Points, in no order, along strands that fork, close into loops and pass close to each other.
Two points are linked if the straight distance between their rows is under 137. Some points are linked to none.
reb: -19 -9 -85 12 15 19 36 -54 18 39 -69 9 -17 5 38 -13 0 0 18 -5 -35 41 11 18 0 -10 -56 -21 -53 4 10 25 -7 4 5 10 -2
zugo: 20 -17 0 -42 5 17 -33 31 -33 -4 -17 14 30 -17 -39 -19 16 6 1 3 94 17 -19 10 23 -12 7 25 12 -30 -11 -28 -10 -52 -8 9 0
sis: 7 -8 -5 -8 49 28 9 -27 -43 -33 -38 9 33 -8 -4 -11 27 4 21 16 71 -28 -11 -1 18 -30 57 45 49 -44 -23 23 -15 -36 -21 27 49
zute: 14 29 14 -24 -21 -4 -66 22 22 21 24 0 -55 18 26 14 -7 9 10 -50 -85 9 39 -32 -6 5 -23 -38 -34 22 5 6 27 28 10 -18 -4
Bavel: 7 15 22 18 -7 22 2 37 70 45 -17 10 -22 16 3 -7 5 5 2 4 -58 -10 56 -41 -80 -21 -29 -14 -70 13 -2 0 7 15 -15 -25 -43
zonuk: 17 27 -10 -11 -46 -20 37 -1 12 -8 41 10 11 36 -7 17 -65 16 31 21 -37 66 1 17 -2 6 20 -19 -26 29 18 34 18 25 3 -17 -58
tofe: 45 14 52 -20 -16 -32 39 8 -38 -21 44 9 -17 27 -15 25 18 29 21 26 21 26 -2 3 36 34 22 4 33 25 12 9 18 7 12 -21 -33
Nor: 18 -15 56 34 26 -17 13 4 -46 18 17 11 1 9 -2 45 60 -1 -12 -4 13 -66 -41 -9 2 47 1 -8 42 11 40 61 7 27 59 -10 21
boker: -13 16 -56 35 -28 -37 23 -17 18 7 5 42 24 -4 -3 -24 -3 10 11 -7 3 -11 23 37 -19 17 29 33 18 -38 -35 -9 -58 0 -15 19 -6
kirot: -27 14 10 -9 2 -3 24 -4 10 -26 12 -33 19 -34 10 24 -53 -15 2 -14 -72 13 -22 10 40 10 28 -10 24 25 25 16 39 12 12 -15 -8
sazu: -24 28 -1 12 -26 -27 23 -19 18 -16 20 22 8 28 -6 8 -8 -1 9 -15 5 17 22 37 11 20 37 -3 3 -14 -13 -14 -42 27 7 27 -20
diza: -18 -17 -101 -5 4 63 27 -28 5 27 -60 58 -14 -6 23 -24 -14 0 22 26 -35 31 52 16 -6 -6 -22 20 -58 -14 12 -4 -8 -26 -17 22 -24
vif: -20 -8 -50 -17 -19 -13 -19 -4 8 4 -10 -23 6 16 -20 4 -39 -16 -17 -4 9 41 7 13 30 -25 -47 16 -2 -14 -11 -28 6 -16 -17 -11 11
zason: -60 6 -53 -6 59 45 -2 24 11 2 -79 10 -7 8 2 -61 3 -19 -8 -34 -22 -5 17 -4 9 -22 -6 8 -21 -23 1 -36 10 -38 -19 7 1
varu: 13 20 -81 26 -11 -20 25 -33 35 -7 -26 10 17 -7 -17 -47 -6 4 25 -2 12 3 5 32 6 -15 27 20 -28 -56 -52 26 -52 -6 -34 30 -14
retom: 4 2 -28 -30 -36 -3 -30 28 -22 -38 17 10 15 -4 -44 -13 -9 11 -1 -4 65 39 -27 24 4 4 48 21 6 -35 -13 -11 -33 -33 9 -1 -13
fav: 48 -12 14 -2 -8 8 -26 27 -50 -13 33 -5 2 -16 6 38 41 18 -38 22 64 -27 -30 -15 26 34 12 14 61 -7 -37 23 -5 -59 14 11 35
vigun: 3 -24 -88 0 -32 42 -42 -21 8 24 -5 6 45 -24 -27 -13 -10 -13 -2 -3 12 54 25 40 12 -16 -51 33 -68 -21 2 9 -21 -18 -31 20 31
kuga: -18 -15 -5 -33 -36 13 7 -19 43 8 -5 4 12 4 8 45 -36 -41 1 29 2 9 33 28 23 -35 -14 6 -23 8 32 -49 -8 36 -39 5 -16
bep: 6 -34 24 -43 33 26 4 15 -58 -25 20 -9 1 -9 -47 14 1 -24 -13 -1 67 22 -15 13 48 -50 23 14 80 -7 -35 -25 3 -24 0 -14 54
Dediz: -16 -12 -38 -20 -37 6 -14 20 46 -16 14 -15 7 -15 -7 7 -55 -14 -17 5 -50 31 4 19 12 9 -10 -17 -77 29 32 -35 35 -5 1 0 -25
Pef: 59 7 -1 -13 -37 -23 -20 0 -25 -33 42 -30 -9 -3 -9 29 5 36 -10 17 70 10 -37 -26 12 12 26 12 38 -4 -45 28 -14 -28 6 4 8
lis: 1 10 -23 31 -41 -13 40 -21 50 30 -13 21 29 24 2 6 0 1 41 -21 -33 21 19 19 -32 5 -59 -23 -55 31 -20 32 -25 38 -13 -10 -21
kovon: -5 0 49 -3 10 14 -6 3 -10 15 -45 2 10 -13 31 3 45 12 1 7 47 -40 10 -9 7 13 -6 19 5 9 38 -24 2 -10 20 12 0
bera: 13 -21 -12 27 16 -42 45 -24 -5 -18 -19 26 37 -5 -14 -21 7 1 24 17 60 14 -27 1 -4 -5 3 32 11 -41 -26 -44 -26 -18 -11 36 -5
Rop: 7 23 38 30 -3 -17 9 24 -6 -51 28 -27 35 -2 -6 -22 -8 1 -8 -4 -25 -7 -27 -32 2 34 -8 8 -7 35 -23 21 34 -29 19 9 -14
Toka: -21 -2 -48 16 29 36 -45 -14 57 66 -44 11 -22 -54 48 -25 23 8 -22 -45 -59 -3 16 -19 -12 6 -33 -27 -53 17 35 -43 31 22 -48 -1 8
gebev: 7 -10 -40 32 -7 16 -15 8 31 54 27 17 -14 18 -2 22 30 -9 12 -36 -52 20 6 -18 -43 13 -88 -47 -103 33 -12 27 -7 1 -3 -37 -13
gotun: 8 -13 -59 -21 -8 79 -42 -1 10 7 -30 35 40 -27 -26 -33 -37 -8 -9 16 11 44 52 13 2 -37 -39 31 -23 -16 -4 -44 5 -27 -59 18 18
paron: -38 -40 -16 13 30 18 50 1 8 -16 -74 -12 4 -48 17 -46 -11 -19 -16 -15 2 1 -5 3 8 -15 -16 -8 -37 27 -12 -48 -10 -57 16 34 -11
Kir: -8 5 -42 5 40 42 14 -6 -8 -28 -49 41 18 -18 3 -50 5 1 20 18 24 8 45 21 6 -15 42 41 -4 -34 -17 -8 -23 -59 -5 33 -29
sebo: 30 7 -61 5 12 6 1 -21 6 -21 -46 17 9 -25 -8 -56 8 32 21 25 54 -4 5 19 5 -28 66 21 -11 -64 -36 20 -47 -38 -23 39 -25
vad: 15 -22 -81 8 -24 56 7 -37 27 37 4 -3 36 -6 -38 19 -2 -28 13 -12 18 46 -14 33 25 -12 -70 -1 -74 -10 24 18 -31 1 -41 -13 -7
rigub: 11 27 15 -25 -16 -6 28 22 12 11 28 -10 -10 11 8 15 -56 11 31 54 -52 24 24 -21 -16 10 23 -21 -26 53 47 21 61 0 -1 -36 -53
maf: -13 -7 9 -16 14 -11 -1 -38 -27 -22 1 -12 -22 15 -19 -1 -13 -20 -17 15 18 -2 -7 56 12 -31 43 9 74 -42 -33 17 -32 12 22 13 65
lum: -5 5 -22 30 -35 -3 39 -59 -2 9 -16 -6 19 -11 -6 -5 -26 -13 6 1 -3 33 -17 -4 -31 -21 -31 20 -11 -47 -28 53 -45 25 -19 23 17
bizer: 37 -32 25 18 -8 -30 54 -24 -23 18 -3 23 40 14 -12 25 16 19 26 8 87 12 -35 -22 5 21 -1 15 30 -11 8 -26 -14 6 11 17 -30
ziv: 9 43 25 -11 26 -58 38 12 -14 -14 69 13 -37 42 32 4 -25 10 47 15 -46 11 32 -16 22 36 23 -62 14 28 -1 37 29 41 -2 -16 -45
rugi: 38 5 -39 -30 -78 25 -32 5 38 23 41 10 2 26 -25 10 -39 7 9 8 -22 36 9 25 -9 3 -37 12 -32 -17 3 38 3 15 -8 -17 -8
paba: -12 15 -2 -25 -36 29 -61 43 33 9 8 -52 -19 -47 37 0 -33 4 -1 -29 -75 -5 -7 -23 1 -8 -30 -61 -39 46 12 23 79 18 -39 -11 -17
nito: 0 -25 -54 -18 -14 52 -55 23 86 73 -29 -14 -13 -40 21 -8 16 -20 -31 -14 -59 -15 -9 -1 -27 -3 -34 -38 -80 25 35 -40 37 14 -78 -17 2
pez: 64 -16 43 29 -50 -43 39 19 -24 12 48 25 22 17 -15 40 23 48 24 57 45 -11 11 -22 -46 38 13 3 1 29 27 28 5 19 30 -20 -66
tabug: -14 2 -43 -14 -8 51 -30 2 35 53 -53 -5 -13 5 22 -55 -9 0 3 24 -32 -4 26 8 -5 -20 -59 0 -70 -21 29 -22 26 -21 -54 10 -13
tuz: -19 -5 -35 28 26 -18 -2 -27 35 29 -37 -11 -40 0 39 0 -8 0 -20 -34 -60 9 45 -45 -25 -11 -39 -45 -44 9 8 -27 -7 6 20 8 -11
Nukov: -32 20 4 -24 10 -1 -11 4 1 22 -5 -17 -41 -43 20 15 -8 -25 -34 -28 -66 -2 9 13 40 -8 -43 0 45 36 6 -21 22 40 -30 -27 36
diret: 5 0 -5 6 -17 0 16 -54 21 -6 26 -30 24 16 -36 26 -52 -34 -3 -20 -16 52 -30 24 64 -26 -8 -13 17 -19 -7 26 10 54 -25 -4 25
susib: -69 -7 -2 7 41 -24 -4 -2 -30 -39 22 0 17 21 -9 16 -10 -30 -35 17 15 5 -1 35 3 -18 53 5 34 -16 -1 -1 -24 -10 44 -9 34
loke: 15 -9 74 -5 19 7 14 -15 -10 -2 -23 -41 17 -20 -5 33 9 -4 1 0 47 -30 -16 -15 48 -7 14 21 40 5 16 -17 8 -8 22 -6 15
gotat: -44 -16 21 3 24 51 -5 8 -7 19 -59 5 21 -46 32 -4 14 9 -3 21 45 -20 47 -2 -11 -13 -9 26 5 22 41 -71 11 -23 -13 16 -17
totep: -33 15 -5 -25 4 -47 -46 34 -35 -10 32 -10 -42 35 -10 -19 28 -14 -20 -15 18 -36 -21 20 9 -3 43 -3 30 -31 -38 13 -30 -20 -2 -9 22
nage: 30 7 35 -12 -30 -25 12 -40 -11 -21 55 -18 2 16 -29 12 -56 5 27 -17 7 64 -30 -12 64 -17 19 6 25 -23 -23 -3 11 52 -31 7 14
zetot: -53 -2 10 48 19 -40 28 -11 -37 -49 11 5 -7 -19 9 20 10 -17 -16 -17 -18 -12 -3 -18 -9 25 13 -7 -23 55 51 -27 -8 31 58 16 -23
Goz: 28 -26 23 -37 34 53 -4 1 -45 32 -40 20 27 -36 -4 -24 23 32 22 10 82 8 12 -5 40 -18 11 47 50 -24 -1 -40 30 -47 -5 -2 21
Bot: 19 10 39 -3 -51 -15 -9 10 -7 -2 27 26 -19 -2 31 35 28 28 12 20 36 -52 33 -14 -28 28 29 15 14 19 17 15 -50 -1 22 8 -26
dosu: -24 17 -16 -8 1 -41 -2 -11 10 -20 -22 6 -15 29 32 -29 25 -4 3 26 39 -26 7 28 15 -17 16 7 2 -61 -23 11 -51 24 -38 25 7
vege: 45 -4 82 -2 44 -4 -24 19 -7 14 -11 -49 -18 26 -11 -24 43 -4 -10 19 -10 -63 -44 -12 -25 -8 6 -27 22 8 -13 51 35 -37 25 -13 50
dami: 8 11 -37 9 -34 39 -42 -1 25 49 -38 -24 0 6 6 -60 -30 19 13 30 -7 2 25 -9 -12 -19 -39 9 -41 -45 -18 32 12 -48 -43 38 -13
tilav: 1 -1 24 -14 21 -42 2 6 -69 -26 65 -8 -39 12 -7 -1 -3 -19 -14 42 -13 -9 -28 43 33 0 47 3 74 -19 -19 22 -7 12 29 -6 43
bop: 16 -16 71 -7 10 1 56 -20 -33 -21 12 -20 0 -2 -7 60 25 -11 3 -3 35 -19 -39 -5 51 0 16 -12 78 26 17 8 5 40 29 2 15
mubi: -10 -15 -4 52 24 -12 6 15 -29 -2 -2 4 47 -29 -1 -2 42 -1 -32 21 66 -44 -16 -3 -6 24 39 29 7 -18 -30 -4 -45 -70 12 30 4
keda: 15 2 26 27 25 -19 10 -26 -6 7 -28 -12 11 4 21 -21 52 22 1 15 30 -70 -21 -11 -40 18 27 35 28 -19 -11 54 -5 -16 35 18 47
lep: -11 11 36 12 18 26 -73 13 32 35 -6 -27 -27 -13 23 -46 -7 4 -5 -75 -69 -7 -14 -39 -16 -3 -31 -45 -24 -22 -12 -4 37 -4 -12 6 12
kelag: -33 20 44 26 18 -47 24 1 2 -15 12 -11 -20 13 33 30 -9 -16 20 -33 -62 -10 7 -38 -10 -6 -27 -49 12 30 19 23 8 77 12 -17 -26
podes: 2 -28 -28 2 1 6 34 -9 9 -10 -29 42 14 10 0 19 7 14 4 37 50 0 55 -4 -23 -8 -8 27 8 1 35 -69 -31 3 15 25 -35
suz: 39 18 -5 -2 -66 -23 17 -2 -8 -21 72 45 -15 -3 -10 32 -16 46 4 41 52 18 11 21 10 32 79 15 47 -7 5 2 -26 30 -3 -8 -42
Zato: -17 -5 24 56 6 -41 44 -20 -18 -15 -17 -15 6 -4 10 -14 22 4 4 18 20 -45 -21 -7 -53 13 16 9 -13 -7 -1 42 -38 2 52 26 6
Lav: 10 21 22 38 -25 -6 26 30 38 4 1 -19 29 0 -15 -39 -12 12 5 -6 -23 7 11 -10 -34 9 -27 15 -59 28 -37 4 23 -31 8 -4 -33
navor: -3 -31 -70 -4 2 30 30 -13 47 21 -36 36 -7 11 3 12 -21 -12 -4 35 -11 12 65 7 -18 -12 -32 17 -28 -10 36 -50 -26 -11 1 7 -24
vuti: 15 2 5 18 -33 27 -6 31 60 39 29 37 -2 31 -7 23 -10 2 4 19 -64 -1 47 -13 -76 -6 -32 -12 -56 23 1 44 8 59 2 -52 -36
Laguv: -16 4 26 -20 57 30 -69 30 -12 13 -18 12 -41 7 32 -25 55 5 -19 -48 32 -46 20 -17 20 2 20 -8 5 -26 3 -45 7 -39 -6 13 20
nilu: -9 44 -3 -14 61 -39 58 11 -33 -19 35 -10 1 43 39 -20 -46 15 58 20 -51 28 17 -23 6 24 0 -46 -9 35 3 72 43 31 -34 -22 -20
Bova: 10 30 40 -22 -42 -5 -20 29 -8 6 56 30 -55 36 24 32 2 24 14 15 -24 -30 30 -33 -32 29 31 -12 -22 8 19 16 -8 -3 19 -13 -39
kuvid: 15 0 37 -5 39 27 15 -29 1 -21 -56 -40 11 -4 -9 -11 4 -15 10 9 17 -40 -9 -8 36 -40 12 40 44 -21 -7 11 3 -13 -22 25 42
zimo: 0 -44 25 -6 78 3 -6 -7 -44 -8 -17 18 -4 20 -15 28 47 -25 -30 21 17 -42 -43 20 -19 12 11 -10 66 0 14 -15 -6 -26 48 8 56
Kasa: -31 -43 12 -2 -3 0 47 -13 -1 -14 2 29 22 -6 -7 28 -20 -4 7 2 62 14 40 -1 19 -7 3 27 52 -5 36 -65 -13 39 0 1 -27
Kepe: -49 -1 -69 -10 14 41 -32 3 32 45 -51 8 0 -25 5 -32 -8 -23 -3 -35 -42 1 21 33 3 -25 -28 -14 -62 -3 30 -51 10 -14 -41 -7 3
fuvo: 17 -17 62 3 1 -7 36 -28 -63 -46 51 11 1 12 -14 35 3 -21 6 20 57 24 -50 14 40 -1 39 -16 69 -3 8 24 -15 45 5 24 19
zam: 39 -29 27 35 -39 -31 70 -20 4 21 0 6 28 24 -26 26 6 27 29 23 57 5 6 -19 -52 8 1 -4 -8 35 26 -21 -21 15 34 5 -66
dodu: -19 2 14 -31 -19 40 -50 55 6 -18 -8 -25 5 -20 -31 -34 -19 -3 -31 -10 11 7 -14 18 -2 -2 -8 -11 -46 11 30 -45 10 -56 5 23 -34
pira: -3 -25 -38 -13 -30 -2 -17 20 75 32 1 -8 -9 -23 2 17 -15 -26 2 -9 -71 5 -7 11 -16 -4 -18 -45 -101 44 37 -26 37 25 -35 -35 -20
Mip: 33 -16 23 8 28 -1 -23 13 -29 -68 34 -17 23 19 -29 12 21 -7 -25 20 16 -30 -76 6 -7 42 29 -5 9 9 4 60 29 -43 30 8 53
botu: -17 7 18 -21 38 1 -2 -2 -12 3 -33 -19 -14 -41 -7 -4 3 -24 -33 0 -15 15 14 21 39 -39 -26 16 70 13 0 -33 11 6 -8 -23 13
vekir: 27 12 -8 -5 -20 -11 -7 -57 -25 -3 -18 -9 11 -28 -15 -16 -34 15 8 6 28 38 -18 -24 -8 -18 7 49 7 -56 -47 19 -36 16 -36 27 27
kul: -25 28 20 -15 71 63 -47 18 -11 19 -49 -28 -34 15 30 -78 38 12 -19 -21 3 -38 5 -24 16 0 -3 -35 19 -14 7 -49 37 -51 -31 38 13
medo: -13 19 54 -15 15 -22 -45 26 14 6 1 -43 -14 21 1 -36 -3 -13 7 -49 -54 -31 -34 -25 -13 -11 -9 -26 -23 -3 -14 27 37 -9 14 -17 18
veb: 14 4 -15 -16 -49 9 -23 0 10 16 43 32 7 2 10 26 -14 0 14 0 -52 31 13 30 6 32 -74 11 -4 15 18 15 9 27 -16 -21 6
fisi: 49 12 16 -8 -50 -35 9 5 0 -9 -2 -9 -4 22 -13 9 2 30 3 29 47 25 5 -38 -28 -4 -10 18 14 14 -38 13 -22 -19 11 -5 -29
rugon: 22 40 25 18 -9 -19 -14 -3 17 28 -5 -44 -18 8 5 -26 -3 20 -4 9 -23 -1 30 -8 12 -8 -24 24 22 -7 -26 3 31 -1 3 -11 23
Vovov: -19 -41 15 12 58 -1 30 -18 3 -39 -39 -10 -7 34 -23 -6 18 -29 -8 0 -3 -41 -59 12 -49 5 13 -6 22 -12 -3 3 -20 -38 48 23 41
vate: 52 -8 33 14 -5 -28 23 -3 -66 4 43 25 -1 7 9 46 52 19 -8 8 33 -40 -59 25 24 55 34 -31 56 7 -7 85 4 17 28 -7 30
kosit: -11 14 -33 13 9 -5 7 -30 32 6 -62 -13 -4 9 19 -32 -3 2 4 -7 -27 8 24 -3 -2 -23 -19 -3 -35 -15 -6 7 -18 -11 32 17 4
Vosu: 23 -3 -30 -24 -8 1 -8 -31 -33 0 8 50 5 -33 -19 -5 -3 40 9 6 89 44 -10 4 -20 -19 64 16 58 -57 -48 -32 -53 18 -44 -5 -4
Bosor: 4 -7 2 -39 -21 -3 -21 22 -5 1 14 44 -9 4 3 -16 22 25 3 2 39 -1 33 32 7 20 -7 53 44 -23 -19 -45 0 -7 18 -11 11
rak: -73 -2 -7 21 18 -28 15 -13 -28 -53 15 4 32 -7 11 17 -24 -35 -26 -18 -14 12 7 10 7 -4 7 11 14 22 18 -28 -1 25 35 -2 24
mebel: -34 16 -24 -26 5 10 -27 -11 14 17 -35 -59 -20 -11 -8 -5 -23 -24 -14 -48 -57 -13 -28 24 28 -25 -18 -3 30 18 3 17 20 10 -10 -6 60
kibet: -25 29 2 17 78 35 -20 3 21 23 -64 4 -35 -11 33 -57 23 -3 -24 -38 -40 -21 9 -39 -6 -4 -13 -30 -9 -15 8 -52 18 -30 -35 25 -9
Pekoz: 41 -40 2 2 28 23 -35 3 -66 1 31 9 38 -31 -30 48 33 0 -46 15 102 -15 -46 -15 32 2 43 21 61 -26 -36 18 -4 -32 -19 -3 55
lefal: -4 14 1 4 17 -11 -12 23 -23 -70 24 -18 12 7 -40 -10 -19 -12 -25 -1 -17 12 -52 6 12 24 25 13 6 2 -15 10 3 -50 36 9 8
lage: -23 -6 -40 12 1 -20 12 19 -1 -52 6 5 11 3 -49 -27 -10 -20 -23 -11 10 31 -30 26 5 1 8 16 -9 -35 -39 -10 -40 -35 21 9 -11
nasap: 47 25 38 6 -16 -33 16 39 -13 -5 31 -9 1 34 -6 20 23 39 28 30 13 6 4 -22 -28 21 12 -10 14 49 -24 24 20 -6 36 -30 -51
Vuv: 46 -15 27 4 18 -3 -19 11 -31 -45 55 6 -9 27 9 45 56 7 -20 18 15 -58 -55 16 22 49 38 -31 11 -5 2 88 13 3 18 0 68
vidun: -9 -6 -61 0 20 25 -14 -40 35 41 -56 -61 6 -21 31 22 16 -32 -2 -29 -47 -9 -32 9 34 -26 -51 -36 12 16 7 44 13 15 -39 -15 50
povu: 4 6 86 -3 47 -20 -5 24 11 15 -9 -43 -17 31 18 -2 27 -6 15 -27 -33 -50 -28 -36 -29 -20 2 -40 20 22 -24 28 33 15 28 -33 17
Dopo: -21 13 -27 12 7 -12 5 20 8 2 45 -11 13 18 13 16 -29 -14 23 -28 -82 33 -2 -12 -17 6 -37 -64 -77 36 -25 62 40 22 2 -31 -44
zum: -8 21 5 23 -35 -40 15 2 -9 -16 50 44 -12 15 8 16 24 27 9 4 21 -34 36 31 -7 35 56 8 39 7 17 -3 -50 47 6 14 -37
sev: 41 42 29 -20 17 -33 43 24 -54 -36 66 -12 -46 16 16 -10 7 31 37 25 -14 12 14 5 51 28 33 -14 34 31 -3 54 29 21 26 -16 -3
numod: 10 -13 36 16 -4 -30 13 -40 -29 -32 18 -8 12 4 -34 12 6 -10 -16 23 70 41 -54 12 8 -16 49 -7 23 -37 -11 2 -36 29 8 19 11
subu: 15 -18 1 -25 18 5 5 -21 -22 8 -34 4 -21 -9 17 -23 8 30 5 20 49 16 26 8 25 -14 -13 50 63 -48 -6 -25 4 -7 18 0 27
zub: 31 13 49 2 -2 -23 -19 11 -2 19 2 -43 -5 13 5 -27 26 29 0 15 30 -29 -20 -7 -6 4 0 11 19 -9 -24 31 18 -37 44 -8 24
rozad: 21 -25 9 -40 1 18 -38 -3 -49 15 20 11 10 -27 -52 3 -39 23 12 -21 63 38 5 -48 7 -27 37 45 15 -47 -38 -75 -4 3 -36 -9 13
kav: -1 34 42 -16 -6 2 -10 25 10 20 48 25 -61 23 32 32 -14 19 27 -27 -76 2 50 -51 -29 15 16 -28 -25 18 27 16 27 41 6 -29 -50
zul: -6 -31 42 25 51 -9 10 7 -32 12 -6 -3 -10 6 0 10 44 -6 -30 -9 10 -64 -27 -12 6 26 -2 10 79 15 43 -10 14 5 67 -16 29
bopi: -31 -11 9 43 -10 -40 39 6 -23 3 -7 5 -18 -13 -8 -18 -6 1 9 -28 -22 -28 15 -27 -44 19 -25 -6 -37 65 37 -41 -11 17 41 4 -61
Tarem: -4 -5 8 -9 12 -3 23 -42 19 11 5 -41 -4 4 -19 28 -35 -29 -10 -14 -56 -8 -22 45 48 -35 -2 2 58 -2 -10 20 12 37 -10 -11 74
poto: -8 10 16 -19 -7 17 -43 9 36 10 -12 -1 -35 -7 39 -1 -3 9 -21 -12 -39 4 41 -24 -9 9 -34 -17 -27 23 19 -50 9 -10 15 6 -3
folut: -33 -27 10 -38 -7 19 4 11 40 -7 -40 -1 12 -42 13 28 -9 -18 -13 18 14 -7 37 11 -1 -30 11 9 -2 29 41 -83 8 2 -20 -10 -25
levu: -32 -15 -6 -9 -31 -3 28 -13 1 11 23 34 11 -3 6 47 -37 -28 7 1 2 24 51 40 17 -19 -7 20 22 29 51 -65 4 76 -30 -10 -12
keku: -19 2 30 -15 18 -35 -53 41 -26 -18 31 8 -25 32 14 -7 47 -16 -7 -40 22 -42 -19 -11 30 23 30 -12 -9 -12 -10 -30 1 -28 7 -8 24
zalef: -9 4 -50 12 -12 -8 4 -44 29 32 -6 -33 28 0 7 37 12 -30 17 -32 -40 21 -8 25 33 -3 -62 -28 -20 39 5 14 -5 13 -27 -23 29
Nit: -13 0 -13 2 -5 7 -50 19 66 39 -25 -61 -3 -36 39 -22 -17 -2 -15 -65 -73 -20 -19 -19 -11 -9 -51 -65 -36 14 -15 18 44 9 -21 -2 5
Sisu: -21 19 8 -27 -22 -16 -41 44 7 -19 31 -10 -22 40 -12 2 3 -15 -3 -14 2 -17 13 -15 27 9 11 -2 -32 -2 5 -41 3 -14 -26 -10 -13
Vozov: 13 6 5 18 -59 -4 33 34 36 -10 44 51 -5 40 -18 11 -12 11 12 32 -33 -6 23 -6 -73 16 -19 6 -35 19 23 10 -14 47 5 -13 -53
mebef: 35 -7 -59 5 -28 52 -4 -15 58 41 27 30 37 24 -29 41 23 -29 24 5 -19 3 11 24 8 16 -57 -1 -75 14 34 3 -30 13 -33 -16 6
sivu: -4 -20 -67 -6 40 29 -29 -3 -53 -69 -44 -4 18 -17 -2 -62 6 12 2 32 68 -36 -26 19 -15 -39 65 27 19 -43 -29 48 -13 -48 -26 45 51
Led: -6 20 23 43 2 -17 7 35 26 21 -10 2 -7 8 -4 -41 10 -1 0 -39 -53 11 26 -26 -69 -14 -29 -22 -102 6 -48 29 -3 -2 16 -32 -33
gelar: 11 -2 -37 6 -16 41 -24 0 54 35 15 44 -9 -3 13 17 28 -16 -3 -25 -55 11 18 -3 -16 23 -91 -13 -48 23 24 -17 -4 27 -16 -17 1
ruda: -48 4 -59 0 69 42 -18 18 -24 -24 -67 1 18 -1 -5 -60 5 -13 1 11 12 -1 35 6 12 -53 38 4 4 -34 -18 -1 -9 -62 -7 24 8
zimuv: -39 8 2 33 -10 -4 21 33 -6 -6 3 1 -30 -25 9 5 -21 2 -1 -31 -79 7 3 -47 -55 35 -36 -20 -35 66 23 -7 16 21 17 -18 -50
Nipam: -50 17 -7 -12 -16 16 -29 25 21 -16 -3 -36 -5 -70 39 8 -32 -4 -29 -31 -76 3 -19 -9 20 18 9 -21 -4 39 25 -3 56 10 -12 -19 -17
Mab: 25 9 6 8 -35 0 14 -28 -22 -3 30 39 1 -35 -29 32 -2 41 2 12 79 25 -12 -4 -13 15 59 25 48 -29 -13 -18 -67 20 -11 6 -38
zuz: -26 14 34 11 -28 -37 14 -13 0 -13 1 -34 7 10 9 4 -14 -14 -6 18 -7 -10 -13 1 -26 -13 -7 6 -17 -38 -22 52 -23 6 7 8 -6
Ruv: 21 -9 -30 -17 -77 23 29 -14 54 12 36 56 3 45 -26 33 -37 -11 1 28 -27 24 11 21 -45 9 -16 12 -26 -10 29 2 -21 52 2 -16 -4
simen: 18 -6 36 -4 -14 5 -16 -23 -38 4 5 -3 26 -46 -13 -7 -27 18 -7 10 46 41 -22 -43 -6 -10 -12 65 13 -34 -23 -34 0 -10 -15 10 13
kigu: 15 -34 -9 53 42 7 -8 -2 -44 20 0 36 75 -41 -9 35 39 5 -44 16 88 -37 -17 6 0 22 44 27 48 -19 -13 17 -13 -60 17 6 44
bitiz: -43 -23 -14 -11 41 11 27 1 14 -34 -65 -26 13 -16 -8 -30 -13 -44 -17 -22 -19 -12 -47 22 -9 -24 2 -4 21 -1 2 -25 -12 -30 28 23 7
Suru: 12 27 20 -8 -6 -53 10 4 -23 -28 54 -10 -43 41 3 -18 1 3 -6 14 -38 -1 -16 18 20 15 22 -14 44 2 -34 41 6 30 21 -11 26
boled: 26 26 42 -26 -39 -23 44 -13 -6 -23 31 -15 4 25 -19 18 -48 12 32 7 20 63 -10 -10 26 1 29 -12 5 18 -6 13 33 44 -12 -19 -31
bifi: -5 6 52 -10 -7 -14 -18 28 1 4 2 1 -7 1 40 8 28 17 -7 11 -6 -18 23 -28 -6 27 -20 -7 -11 50 45 -43 38 -8 33 -3 -24

How many points has the smallest loop of links through each point below? Write none if it is on no loop.
folut: 14
varu: none
subu: none

A fork is a point with three links, a tip a point with one. Leave the first point through the second and follow the links. Name the first fork or tip that comes.
gotat / folut: poto
paron / bitiz: lefal
reb / diza: kovon
lefal / Rop: gelar
